Each scene shows the same named points in several views. A view is turned or mirrored, shifted and resized as a whole, has a little noise and may leave points out.

Scene 1
View 1
Nugo: [-15   8  -9   2   0   6  -1 -16   4   7   3   6   2  -2   2 -10  12   1
  -2   0   4   3   0  -2   4]
Gad: [-24  -6  -6   2  -3   2   3 -15   8  16   8  15  10  -9   3   3  19  -3
   2  10   1   4 -16 -14  -4]
loza: [-24   6 -13   2  -7   9  -5  -1  -2   9  10   5  -1  -6   4  -5  17  -8
 -15   9   0 -22  -5  -7   3]
Nezol: [-34   5 -10   4  -9  12  -3  -4  -1  10  15  10   2 -17  -1  -1  18  -3
  -5  13  -3 -16  -7 -12  -2]
Tula: [-55   4 -11   8  -7  18  -2 -13  -4  13  15   8   2 -28  -3   5  18  10
  10  17 -11   2  -8 -25  -7]
Zanas: [ -6  16 -11  -2   1   2  -4 -14   4   5   1  -3  -2   6   8 -15  11  -5
 -11  -8   5  -6   2   5   7]
zemeb: [-28  -2 -10   9 -12  20  -5  -2   0   7   8  25   3 -13 -10  -3  16   2
  -1  18   4  -8  -3  -8   5]
guse: [-28  16  -4  -4  -7  -4   0 -23   5  11   7   2  14 -17   3 -16  17  -5
  -2  -4   1   1  -3  -8  -3]
nen: [-10  -5 -13   2   6   1  -1  -2   3  15  12  -2  -6   5  15  10  15 -11
 -14   9  -2 -18 -18  -6  -2]
vot: [-16   5  -2   5 -12  17  -6  -2   3   2   7  20   6 -15 -15 -11  11  -3
  -2   6   9 -13   7   7   1]
lod: [-19  -2  -5   1   0   0   1 -11   6  14  12   3   4 -10   5   7  14  -9
  -3   7  -1 -11 -13  -5 -10]
zipon: [-20   7 -11   4   0   8  -3 -14   3   9   5   5  -2  -3   4  -3  14   2
  -1   4   0   1  -3  -5   2]
lol: [-37  -7  -5   6  -6  11   2 -11   3  15  14  16   8 -22  -4   9  17   1
   6  17  -4   0 -14 -17  -9]
Mas: [-17  17  -6   8  -3  22 -10  -6  -4  -6   9   1  -9 -13 -14  -9   2   3
   0  -1   3 -16  16  13   1]
gaf: [ -2   8 -12   6   4  12  -5 -13   4   0  -3   9  -6  10   0 -11   8   6
   0  -3   8   7   6   7  12]
boz: [-34   5 -11   5  -5  13  -3 -12  -1  10   9  10   2 -14  -2  -3  16   4
   1  10  -2  -1  -4 -13   0]
View 2
lod: [  8  14   1 -12   8  -3   5  -6  -2  -7  -9  -3   0   2 -14  -7   0   1
  -4   8   7   7   1   2  -8]
Tula: [  5  -9 -10 -12  -8  13  18 -12   3  -6   3  -1   6  -1 -28   1   1   5
  12  15   2  11  -7  -4   7]
Zanas: [ 14  11  11 -13   1 -16   0  -7  -7   3   2   8  12   5   6 -13   3  -1
 -13 -15   7  -2  10  -1  -9]
zemeb: [ -1   4  -3 -11 -14   2  12   0  11 -14  -7  -1   5  -7 -12  -7   8  -5
  -1   1   8   8 -11 -10  -1]
vot: [  3   5   5 -13 -15  -9   4   3  16 -11 -12   2   7  -8  -3 -11  11   5
  -1  -2   8   3  -6 -12  -8]
boz: [  7   1  -3 -12  -7   3  12  -8   3  -7   1   3   7  -1 -14  -5   3   0
   0   4   6   6  -3  -5  -1]
loza: [  3   8   2 -12  -7  -9  10  -6  -1   1 -15   2   8   5  -9  -8   1  -7
  -4  -3   8   8  -7   2  -3]
Nugo: [  9   9   8 -12  -4  -6   4  -3   2  -5   2   3   7  -1  -1 -10   8   1
  -8  -6   7   3   4  -6  -6]
Gad: [  9   9  -7 -13   7   6   9  -4   0 -18  -2  -1   1  -4 -19  -7  -2  -4
  -7   6   7   2   2  -4  -6]
zipon: [ 11   4   4 -12  -2   1   7  -9   0  -4   8   3   7   0  -7  -6   5   2
  -4  -1   4   6   4  -4   0]
lol: [  5   3  -9 -12   0   9  12  -5   5 -16  -5  -4   1  -4 -25  -3   0   1
   3  14   5   9  -6  -4  -2]
nen: [  4  23   7 -11  10  -4   5  -6 -10  -4 -11  -6  -3   8  -8 -10   0 -11
 -11   1   9  13  -1   8  -3]
gaf: [  9  12  14 -10  -4  -3   1  -1   3  -9  14   3   6  -5  10 -14  14  -1
 -14 -12   7   4   7 -10  -2]
guse: [ 17  -1  -4 -14   2  -8   5  -8   1  -4  -2  10  15  -1 -13  -6  -3   8
  -2   0   4  -8   7  -3 -12]
View 3
gaf: [  1  -4  -8   7  15   0   6 -14  -4   3 -11  12  -4   2  -2  13 -11   6
  -7  -2 -11  -3  -7 -18  -7]
Nugo: [-2 -1 -8  6 13 -2  0 -8  3  0 -7  7 -5  2 -2 11 -9  2 -6 -4 -7 -1 -1 -7
 -3]
loza: [ -1   2 -11   4  10  -4 -10   2  17  -2  -2  -1  -9   1   4   8  -6   7
  -4  -5  -2   3   0   0   4]
Nezol: [-6  2 -7  2 10 -5 -9  3 17 -2  0 -3 -6  1  0  3 -6  2 -3 -9  3  3  5  4
  2]
nen: [  7   7 -12  -1  19  -2  -5   8  11   0   3   3  -1  11  -3  11  -1   8
  -4  -6  -7   9  -8  -5  14]
zipon: [-7  3 -9  2  8 -6  5 -5  6  5 -7  7 -7  3 -4  3 -9  0 -3 -3 -8 -1 -2 -5
  0]
Tula: [-19   6  -4  -4   0 -15   5   3  16   8  -2  -2  -6   2  -9 -18  -9  -6
   2  -7   8  -1   9   8   2]
zemeb: [ -5  -6  -4   4   9 -10  -5  -1  11   1  -2  -1  -3  -4  -3  -4  -7   9
  -5 -10  10  -4   8  -6  -6]
guse: [-13   7  -9  10   5  -3   0  -7   8  -5  -6   5 -10   0 -11  12  -3  -7
  -3   0 -12  -3  10   7   0]
Gad: [ -6   7  -7   5  10  -9   3   3   4  -1   3   3   1   5 -17   0   2   2
  -4  -5  -1  -1   7  -2   4]
lod: [-3  6 -7  1 16 -2 -2  4  8 -3  1  3  1  8 -9  7 -1  0 -3 -8 -4  5  2  3
  8]
vot: [ -5 -10  -2   6  15   0  -8  -9   6  -5  -6   1  -3  -5   0   9  -9   3
  -7 -12   4  -3   8  -3 -11]
Mas: [ -5 -10  -1  -3  16   5  -4 -15   8   1 -14   5  -7  -2  11  11 -21  -4
  -4 -12  -3   0  -3  -2 -10]
View 4
zipon: [ -4   0  -3  -2   9  -5   5 -20   4   4   1  13   7  -5 -14  -8  17   2
  -4   4  -1  -5 -12  13  -7]
Tula: [ -5   5  14  25 -12  -1   0 -12  13  14   4  15   4 -25 -16 -12  25  -7
 -23   1 -14  14  13  27 -10]
lod: [ -6  -9  -9   2   8   0 -15 -13 -10   3   0   2  10  -8  -6   1   7  -4
   3   4  -8  20  -9   6  -4]
boz: [ -3   1  -1   7  -3  -3  -3 -15   5   8   2  17   7  -7 -11 -11  17  -3
 -12  -2  -7   4  -6  15  -7]
nen: [ -6 -15 -12  -1  17  -1 -22 -33 -10   5  -2   7  12  -1   2  -2  -3   1
  17   6  -3  20  -3  -6  -2]
Mas: [ 20  10   8  -2   1  -1   5 -18 -11   2 -24  12  30   3   9   0   7   4
 -12  -2   8 -29 -15  18 -20]
loza: [ -4  -3  -6   4  -3   0 -15 -26 -10   9   1  16  15   6   2 -10  -1   6
 -12  -4  -2   6  -5   1  -3]
zemeb: [  8   6   0   8 -13  -4 -13 -11   6  11  -5  27  19   1   0 -14  18 -11
  -9 -12  -7   6 -10   9 -14]
Gad: [ -7  -6 -12   3   1  -3 -12  -7   5   5   8  12   3 -10 -15  -7  21 -12
   4   0 -12  23 -14  11  -5]
lol: [ -2   0   1  16  -8  -2 -12  -4   7   9   3  12   5 -19 -11  -7  23 -14
  -6  -3 -16  26   0  17 -10]
Zanas: [ -6  -4 -17 -17  16  -2   2 -25 -11  -3   1   8  11  13  -6  -4   2  12
  -1   3   9 -14 -28   0  -2]
Nezol: [ -4   1   1  11  -9   1 -14 -17  -3   9   1  15  14  -5  -2  -9   8  -1
 -17  -4  -7  12   0  10  -6]
guse: [-16   0 -15  -4  -4   1   5  -5  -9  -2  12   4   1  -3 -20  -4  13   6
 -22   2  -4   3 -24  14   2]
Nugo: [  1  -1 -10  -8   9  -4   1 -19  -2   1  -2  13  13   5  -6  -5  11   1
   0   0   2  -7 -22   8  -8]
vot: [ 12   9  -6  -2 -11  -2  -9  -3  -8   3 -10  18  24   8   4  -5  13  -5
 -13 -13   0  -6 -25  10 -14]
gaf: [  7   0 -12 -17  18  -9   9 -23   4  -1  -7  17  14  11  -8  -9  17   0
  14   0   7 -19 -32   7 -13]
View 5
nen: [-16 -17  -3   2 -19   1   1 -13  27  12  18   7  -5  -1  21   1  -6   4
 -10  22   6  -6  -3  22   2]
lod: [-19 -14  -8   0 -12   1   6 -10  17   8  18   0  -8  -3   9  -1   6  12
  -1   9   6  -6  -2  17   1]
Gad: [-21 -11  -8   8  -7  13  12  -6  11   7  10  -7  -9  -9   1   4   2   0
   1  -6   1  -6  -6  17   5]
boz: [ -5 -11  -6   3   2  11   7   0  10   3   8  -9 -14  -7   1   6  -4  -7
   0  -2   4  -8   0   6  -7]
gaf: [ 11   6  -7   3   4  14  18  -4  21   6  17  15  -5   3 -13   1  -6  -2
   7  22  23  -8   1  23  -3]
loza: [ -1 -21   2   6 -10  -2  -1  -1  17   7  14  -8  -6   1   8   3  -4   0
  -7  13   6  -6   0  10 -17]
zipon: [  0  -5  -7   0   6  13  13  -2  16   5  13  -3 -14  -6  -2   0  -6  -7
  -1   8  11 -11   3  14  -3]
lol: [-20 -14 -10   4  -2   9   4  -7   4   0   2 -10 -15 -11   7  11   0  -1
   3 -16  -2  -4  -4   3   2]
Nezol: [ -7 -19  -3   5  -5   1  -2  -2   9   2   8 -13 -11  -3   6   6  -1  -1
  -3   0   2  -7   0   3 -13]
Tula: [-10 -14 -10   0   7  11   0   0   2  -2  -3 -19 -27 -15   9  12  -7 -13
  -3 -20  -5 -11   1  -7  -5]
vot: [  6  -7  -6   3  -3  -3   2   0   6   0  12   0  -3   6 -12   9   9  11
  14   7  15   0   0   4 -18]
zemeb: [  0 -11  -5  10  -5   3   0  -2   5   0  -1  -2  -4   0  -4  17  -2  -3
   8  -1   6   2  -7   3 -12]
Mas: [ 20  -2 -10 -11   9  -3   1   0  13  -2  18   5 -14   4  -6   4   3   9
  10  19  21  -9  12  -3 -23]
Nugo: [ 3 -5 -6  1 -1  7 12 -3 18  7 18  3 -7  0 -7 -2 -1  0  3 15 15 -8  2 17
 -7]
Zanas: [  6  -7  -1   1  -2   7  16   0  25  12  28   2  -5   2  -8 -10   0   2
  -1  27  19 -12   6  24 -11]

In a view up to two points have been moved. Name them for each view, in the order of its rows, or write -.
view 1 => Nugo, zipon
view 2 => Zanas
view 3 => Nezol
view 4 => Mas
view 5 => lod

Scene 2
View 1
kamo: [ -2   7   3  -5  -1   3   6  -3   4   1  -3  -7   7  13   4  -2  10 -14
   1   2  -8   3  14   3   2]
liv: [ -4   9 -11  14 -12  -6   3  -1   3  -2  19   6  10   9  14  -1   4 -16
  -7  -2  -1  16  11 -33  -4]
donet: [  3   6 -10  -5  -3  -7   0   4   7  -1  -1  -3  11   5   8  -4   6 -13
 -11  -6  -6  10  19   0   3]
Fizi: [  5  -1  -4 -18   2 -16  -7   8  14   0   1  -7  12  -3  11   5   5 -15
 -19  -5 -18  12  16   1   3]
zabi: [  0  15   2   8  -3   9  11  -5   2   4  10  -3   8  15  -3   3  12 -10
   0  -3   8   3  14  -8   4]
sikan: [  4  14 -15  12 -12  -6   3   2   5   3   6   4  10  15   6 -13   8 -13
  -7 -13   6  16  24 -16  -4]
nife: [  1  10 -14  11  -8  -4   3   1   1  -1  15   2  13   7   8  -2   3 -11
 -12  -8   9  11  15 -17   3]
bido: [ -3  10  11  -4   1   5   8  -7   7   4   9  -9   6  12  -2  10  13 -13
   0   1  -4   0   7  -1   7]
bivet: [ -2   9 -10   7  -4  -1   2   8  -1  -4   8   3   9   9  13   1   6 -10
 -10   4  -7  17  14 -33 -11]
Kul: [-10   1 -10  15 -14  -5   7 -11   0  -8  23   2  10   4  15  -1  -6 -23
  -2   1   4   7  -2 -17  16]
dov: [ 10  13  -6  -6   4  -1   0  11   6   5   0  -5  12   7   1   3  16  -4
 -17  -9   0  11  27  -7  -4]
numim: [ -8   7  10   1  -4   4  10 -15   6   2  17  -7   4  11   1  10   6 -19
   5   4  -3  -4  -1  -1  14]
sebu: [ -6   5   2   0  -2   6  10 -10   1  -1   6  -7   8  10   2   1   4 -15
   2   3   1  -2   6   8  14]
Bol: [ -2  12  -4   9 -12  -4   6  -4   9   5   6   1   4  19   5  -7  10 -17
   3  -6  -5  12  17 -15  -5]
momab: [ -4  16   6  13  -5  10  14 -13   3   6  23  -3   7  17  -5   9  13 -11
   2  -3  13  -1   6 -15   8]
guzo: [ -1   8  -7   5  -8  -2   6  -5   4   1   8  -3  11  11   5  -4   5 -16
  -3  -6   4   6  12  -2   8]
vupu: [ 4 12  4 -7  3  6  8 -2  5  6 -6 -9  9 14 -5 -2 15 -9 -2 -5  2 -1 20 16
  8]
Feb: [ -7   3  -6   3   4  18  15   0 -14 -12 -19  -5   7  15   9 -15   2  -8
   6  15   5   2  14  11   6]
sova: [  2   2   0 -18  -1 -11  -3   5  14   3 -10  -9   7   7   7  -3   9 -16
  -8  -4 -21   9  20  13   1]
View 2
numim: [ 17  -3   4  -1  12  -7   6 -10   3   2   0   7  -9   7  -1 -21   0   2
  -1  -8  -1  16 -19  10  11]
bido: [ 14   5   6  -4   7  -7   7  -6   1  -1  -2   7 -11   7   2 -18  -1   4
   1 -13  -7  16  -2  11   9]
kamo: [ 13   2   6  -5   2   0   6  -2  -7   0  -6   6   0  13   1  -8  -1   6
  -5 -16 -18   8   5  13   9]
sebu: [ 15  -8   4  -3  10   2   5  -5   0  -5   0   6  -3   6  -3 -16   0   1
  -4 -16  -9   6 -10   9  12]
dov: [ 11  20   5   0   0  -2  -2  -7  -9  -3  -8   5  -9   9   0 -10   3  10
   7 -22 -22   0  23  12  -4]
bivet: [ 28  27 -12   5  -1 -13  -7 -14  -5  17  -9   5   7   1   3 -12  14   9
  -4 -19 -18  -5   9  17 -13]
sova: [  1  12   8  -2   3   9   6  -4 -22  -3 -13  -5  -1  26  -6   1  -9   6
   4 -18 -27   6  13  10   9]
nife: [ 20  13  -5  12   3  -2 -15 -15   0   3  -2  10   2  -1  -2 -15  10  10
   6 -18 -17 -15   0  14 -12]
liv: [ 26  21 -10  12   0 -11 -13 -18  -1  18  -6   9   6   0   3 -14  13   9
   2 -11 -14 -10  -7  18 -15]
vupu: [  6  -5  14  -5   1   4   7   3  -1 -14  -1  11  -8   9   1 -13  -6  11
  -1 -20 -17   8  12  11  13]
donet: [  9   8   5   2   1   5  -1  -6 -11  -4  -7   4   1  13  -3  -6  -1   9
   2 -20 -23  -3  10  13   3]
Kul: [ 24   3 -10  17  12  -2 -17 -22   2   8   0   7   8  -1  -8 -17  10   2
   5  -8  -6 -14 -33  11  -6]
zabi: [ 18   1   5   2  -1  -7  -1  -6   7  -2   1  17  -6  -2   6 -19   4  12
  -1 -14 -11   4   2  17   3]
Fizi: [  4  22   2   2  11   7  -2 -10 -23   0 -15 -11  -7  21 -11  -1  -2   2
  11 -20 -23   1  12   5  -1]
guzo: [ 13   2   2   7   3   2  -6 -10  -1  -3  -2  10  -1   6  -3 -13   1   9
   3 -14 -15  -5  -6  12   1]
Bol: [ 16   9   1   9  -8  -7  -4  -9  -3  10  -6  16   5  11   6  -9   1  16
  -1  -8 -19  -1  -4  22  -1]
View 3
zabi: [ -3   4   3  -5   4   0  -8   0   4  15   3   1  -9 -11  -7  -4  -6   6
  -5  10  -7   8   8  -3   8]
sova: [-11   7   6  -6   0  -2  -4   6  -8   0 -17 -19   4  -2  -3   1  13   3
  19  -2   4  15  -3  -5  -4]
sebu: [-11   1   8  -9   1   1  -9   5  13   9   1  -2  -4 -13  -1 -11   5   6
   3   3   1   5   1   0  12]
Fizi: [-14  10  -6  -9  -6  -3   0  -2  -6   2 -15 -20   0  -5  -6   8  21  -1
  21   5   1  11  -5 -10  -2]
vupu: [-10   3  11  -4   2  -1 -18   5   0  10  -3  -5  -5  -9   0  -4  -2   8
   6  10  -5  15   4   3   2]
nife: [-10   5 -12  -1  -2  -3   4 -10   2  10  -2  -3  -9 -16 -14  10   0   5
  -5   3  -7  -3  11  -8   9]
Bol: [  1   6   0   0   8   1  10   1  -5  10  -5  -4  -1  -8 -15  -1  -6   4
  -3  -3  -2   5   8  -8   6]
bido: [ -3   5   6 -11   3   2  -8   5   6  15   2  -2  -4  -7  -3 -11   4   4
   4  14  -2  12  -2  -6   7]
numim: [ -4   6   5 -12   2   5  -1   9  15  16   9   3   0  -9  -4 -19   4   3
   2  11   1   4  -3  -7  13]
bivet: [  9   2 -12  -7   7  -3   9 -15  -2  10  -8  -8 -13  -9 -16  13  10   1
  -8   1  -7   5   9 -17  11]
sikan: [ -7   6  -6   5   2  -4   6  -8  -8   7  -8  -6  -6 -13 -17  14  -8   6
  -4  -4  -7   0  15  -5   2]
liv: [  1   7 -16  -5   3  -1  16 -11   2  12  -1  -3 -10 -13 -20   8   4   0
  -8   0  -6  -4   9 -16  12]
Feb: [  0 -13  17  -9  14  -4 -21   0  19  -2  -8  -3 -13 -13   6  -8  12  12
  -9 -17   0  12  10   4  20]
momab: [ -2   5   1  -6   2   3  -2   1  10  23  13   8  -9 -14 -11  -9 -11   5
 -10  17  -9   2   8  -6  12]
View 4
sova: [-16  24 -26   8   7 -26 -24  -4  17  -1  16 -23  29  18 -10 -14 -14   1
 -26 -26   7   2   5  -4   0]
bivet: [  8  16   1 -13  -1  25 -22  10  10 -19  18 -14 -11   6 -18   4  -5  -7
   5  -2 -13   5  -2  -6  -2]
Fizi: [ -5  33 -23 -12   4 -23 -23  -2  20  -3  17 -19  12   9  -9  -7  -7  -9
 -24 -35   8 -12   3  -5   2]
vupu: [ -9 -12 -24  13   4 -18 -14  -4   8   3   1  -1  18  18   9 -21 -30  20
 -17 -15  10  13   1 -13   7]
sebu: [  8 -15 -15  15   3  -9 -15   4  -8   5  10   2  17   7  12   4 -27   9
 -11  -9  14  -7  15 -12  -1]
dov: [ -6  13 -18 -14   2  -6 -19  -1  19 -11   8 -10  -2  16  -6 -17 -15   7
 -12 -22  -1   8  -9 -10   6]
zabi: [  8 -14  -4   4  -4   6 -13   2  -4  -7   8   8   0  12   4 -11 -29  17
   0  -3   7  10   1  -9   7]
guzo: [  5   0  -4   8  -4  -1 -10  -5  -4  -1   4   5   2   7  -4   1 -28  -4
 -12 -12   6   1  10  -4   2]
momab: [ 21 -29   4   2 -14  13  -9   1 -18  -8  10  24  -6  13   8 -11 -37  23
   7   1  14   6   2  -3  12]
nife: [  9   8   3 -10  -5  12  -9  -3   1  -7   0   5 -18   4 -11   5 -21 -13
  -4 -10  -3   4   2  -6   3]
donet: [ -9  11 -15   4   4 -11 -16  -5  12  -2   5  -9  10  11  -6  -7 -19  -1
 -17 -18   0   8   4  -8   1]
liv: [ 16  17  13  -9  -9  25 -17   4  -2 -16  18  -1 -16   4 -20  10 -13 -14
   6  -3  -5   1   4   2  -1]
numim: [ 20 -15  -5  13  -6  -4 -19   8 -18  -1  26   6  20  10  10  -2 -27  15
  -5  -7  23 -16  15  -2   3]
sikan: [ -3  13   5   0  -9  13  -8 -11   7 -11  -4   2 -13   9 -23  -4 -27 -12
  -8  -7 -10  24   1   0   4]
Kul: [ 24   2   9   5  -7  13 -10   4 -18  -1  14   8  -5  -4  -6  26 -23 -22
  -5  -5   9 -18  22  -3  -6]
kamo: [ -5  -2 -15  12   6  -8 -21   4   6  -4  14 -11  21  14   1  -7 -20  11
 -12 -10   6   7   7 -10   0]
Feb: [-13 -24 -27  29  24   5 -14  10   6   5  -7 -17  19   4  14  14 -21   5
  -8   8 -10  15  11 -34 -14]
View 5
kamo: [ 10   7 -13   7   0 -24  11 -13  12 -24  -7   5  -3 -11  -3  -4  12 -11
  -4   1   2  15  -6  13   0]
momab: [ -4  29  -4   6  16 -15  16  -6   3  -3  18  25  -4 -11  10  -3 -23 -17
  19 -11   3  12 -17  -9   1]
liv: [  8  21   2  15  -1  19  31 -12  11   2  16  25   8  -7 -14 -31 -14 -22
  -1   1  12  24  -2  17  16]
Bol: [  2  13  -9   6  -6  -3  18 -15  11 -13   8  15  12   4   2 -21  -3 -15
  -9  -1   7  22 -10  15  -3]
zabi: [  6  18  -6   9  11 -15   9  -7   8  -8   8  16  -2  -5   1  -5  -6 -10
   6 -10  -1  12 -14  -1   2]
sova: [ 16   3  -8   2 -17 -19   6 -30  15 -47 -19   2   1 -16 -14  -7  30  -2
 -11  10   0  14  -5  32   3]
bivet: [ 15  10  -6  16  -2  15  23  -7  19   4   7  16  -1  -9 -26 -38  -1 -17
  -6  -7  11  22   4  13  18]
donet: [ 18   6  -3   8  -2 -11   8 -20  12 -28  -6   6   7  -7 -11  -6  14  -5
 -11   3  -6  13  -8  26   9]
Fizi: [ 19   9   4   4 -19  -2  12 -34  16 -44 -13  10  -2 -27 -27 -13  23  -6
  -5   7  -1  11  -5  36  19]
bido: [  1  18  -9   4   4 -26  14 -16  11 -24  -1  12 -12 -23   2  -1   1 -13
  15  -6   5  10 -12   3  -2]
guzo: [  9  18   0   8   6  -9  15 -16   3 -17   7  15  10  -7   0   0  -5 -13
  -3   6  -2  17 -10  19  12]
sebu: [  7  17  -8  10  14 -28  16 -13   3 -20  -4   9  -4 -22   5  15   0 -19
   4  11  -1  13  -8  10   7]
sikan: [ 14  13   3  10  -1  11  12 -10   7  -7  15  16  24  15  -7 -24  -5  -6
 -16  -5  -6  18 -11  21  12]
dov: [ 19   9  -1   6  -7  -4   1 -18  16 -26  -3  11  -2 -10 -23 -19  15   3
  -2 -15  -7   6 -11  16  13]
vupu: [ 11   9 -10   3   6 -35  -5 -13   6 -32  -7   3  -1  -5   2  10  14   0
  -1  -6 -13   5 -16   9  -2]
Feb: [ 25  -5 -25  22  29 -36  13  10   7   2 -16 -12  -3  -6   0  14  14 -15
 -22   8  -3  19   5  11  12]
numim: [ -6  23  -8   6   8 -28  24 -17   4 -20   1  16 -11 -29  11   8 -10 -24
  17  10  11  15  -8   3  -3]
Kul: [  5  27   6  16  14   4  38 -15  -1   1  12  22   8 -22   3  -1 -22 -34
   2  22  11  27  -1  22  22]

In a view up to two points have been moved. Name them for each view, in the order of its rows, or write -.
view 1 => donet, dov
view 2 => Kul
view 3 => vupu, Feb
view 4 => momab
view 5 => -
